A landscape with many valleys, sampled at points; each row gives a point and its height.
A ball rolls from a point to the lowest of its 5 nearest points, and stops where none of them is lower. Distance is the straight distance between rows; heights are no part of it.
sib: [-29   9   2  -8   3   0 -28 -15  11   4]  h=5.82
motup: [-30   7   7   4  11  -6 -21  -3  -1  -7]  h=4.02
Nitu: [-58  13  34 -43  13   2 -11 -16  21  -8]  h=7.65
zuge: [  1  -1  -6  15   6  -2  -4  16 -15  -9]  h=2.25
Tol: [ 27  -7  -4  18  -5  -4  25  23 -14 -12]  h=3.44
sel: [-48  11  28 -45   7   3 -14 -20  19   1]  h=6.86
silut: [ 55  -3 -34  23 -12  16  18  17 -13  12]  h=1.23
radu: [-14   9  -2 -67 -10  32 -24 -36   7  44]  h=6.00
dos: [-35  -3  11   8  23 -14  -6  11  -9 -25]  h=1.57
lusa: [ -7  -8  -5  17   8  -5   5  16 -15 -15]  h=1.60
bovu: [  3   5 -22  16   3   7 -22  -1 -11   2]  h=1.81
Numu: [ 21 -20  18   6   3 -21  44  30  -2 -27]  h=3.15
Lok: [-53   6  24 -16  20 -10 -18  -6  13 -14]  h=5.93
nira: [-55  15  26 -38  12  -2 -16 -20  19  -2]  h=7.64
pap: [ 51 -17  32  16 -12 -32  58   6  24 -20]  h=0.50
delug: [-26  12   4 -54 -11  21 -22 -34  13  31]  h=5.86
nav: [ 75  -6 -21  26 -20   6  39   7   3  16]  h=0.88
Gidav: [ 42 -10  -6  20  -9   0  38  20  -7  -3]  h=2.92
ruzi: [ -2   8 -25   6  -8   6 -42 -16   3  17]  h=3.89
Gepi: [-37  12  12 -27   0   3 -25 -25  13  11]  h=0.90
zag: [-17   8  -7 -31 -13  21 -35 -34  16  35]  h=5.62
nele: [ 67 -10  -2  24 -15  -4  49   3   8   9]  h=1.44
Tele: [ 19   5 -34  20  -5  11 -25   3  -7  12]  h=1.31
keseb: [ 55 -13   8  19 -17 -14  50  10   2   0]  h=3.42
bez: [ 58  -7 -15  25 -14   2  38  12  -6   9]  h=0.47
Dagu: [ 57  -8  -8  23 -13   0  44  10  -4   3]  h=0.69
Ditug: [ 44 -15  32  13  -6 -32  61  11  19 -25]  h=2.40
Kalap: [ 27   0 -29  26  -1   9  -3  11 -15   7]  h=1.17
segug: [-40  14  17 -46  -1  13 -18 -27  17  13]  h=5.65
zogal: [ -4   0  -8  17   7  -3  -5  13 -14 -11]  h=2.21
Poraz: [-34  12  13 -59  -8  23 -14 -30  11  27]  h=6.01
vumet: [-11   8 -11 -21 -11  14 -35 -32  14  26]  h=5.41
bak: [ 35   3 -30  24  -4  15  -6   9 -14  14]  h=1.08
zam: [-24  -1   1  10  11  -4 -15   8  -6 -15]  h=2.37
Gokop: [-40   6  13   0  17 -10 -18   1   4 -17]  h=4.31
lisek: [ 45 -17  13  16  -9 -16  51  15   2 -14]  h=5.56
sud: [ -9   4  -8  16   7   0 -22   5 -10  -8]  h=2.73
fenu: [-21  -6   9   8  19 -13   1  18 -14 -19]  h=0.89
lek: [  2 -11   3  15   8 -14  20  25 -15 -23]  h=0.77
Pofo: [-11   9 -18 -16 -15  14 -41 -27  12  30]  h=5.94
limol: [-21  10  -3   2   1   0 -29 -13   3   3]  h=4.57
Vadif: [-37   4  10  -1  16  -9 -16   3  -2 -16]  h=3.49
dila: [-22  14  -4 -20  -9  14 -35 -28  13  20]  h=0.52
bogor: [ 41  -7 -22  22  -7   8  23  15 -16   2]  h=1.13
Vamu: [-27  13   0 -12   0   7 -32 -21   8  13]  h=5.42
felob: [-44   3  16  -4  21 -14 -10   6   2 -20]  h=3.36
kek: [-20  12  -2 -37 -11  17 -27 -33  13  34]  h=5.38
sez: [ 20  -3 -24  24  -1   7   0  15 -19   1]  h=1.36
gil: [ 21  -7 -16  18   1  -2   9  19 -20  -9]  h=2.16
boku: [-14 -14  15   7  14 -18  19  30 -14 -30]  h=0.41
riv: [ -7   8 -14   8   1  10 -27 -12  -6   8]  h=2.74
moseg: [ 13 -11   3  14   7 -10  22  25 -11 -20]  h=1.25
fibap: [ 20 -19   6  11   1 -14  39  28  -7 -20]  h=2.49
Gek: [ 31 -20   9  15  -5 -12  39  22  -8  -9]  h=4.59
Fut: [-36   5  11  -5  12   0 -24 -12   5  -5]  h=5.61

For each start below, name the point where the ball stops.
ruzi | bak
riv | bak
Vadif | boku
delug | dila
lisek | pap
Gokop | boku

Write out the way that a ball takes from each point below.
Fut | Vadif > dos > fenu > boku
segug | Gepi > dila
motup | zam > fenu > boku
Lok | felob > dos > fenu > boku
Tol | moseg > lek > boku
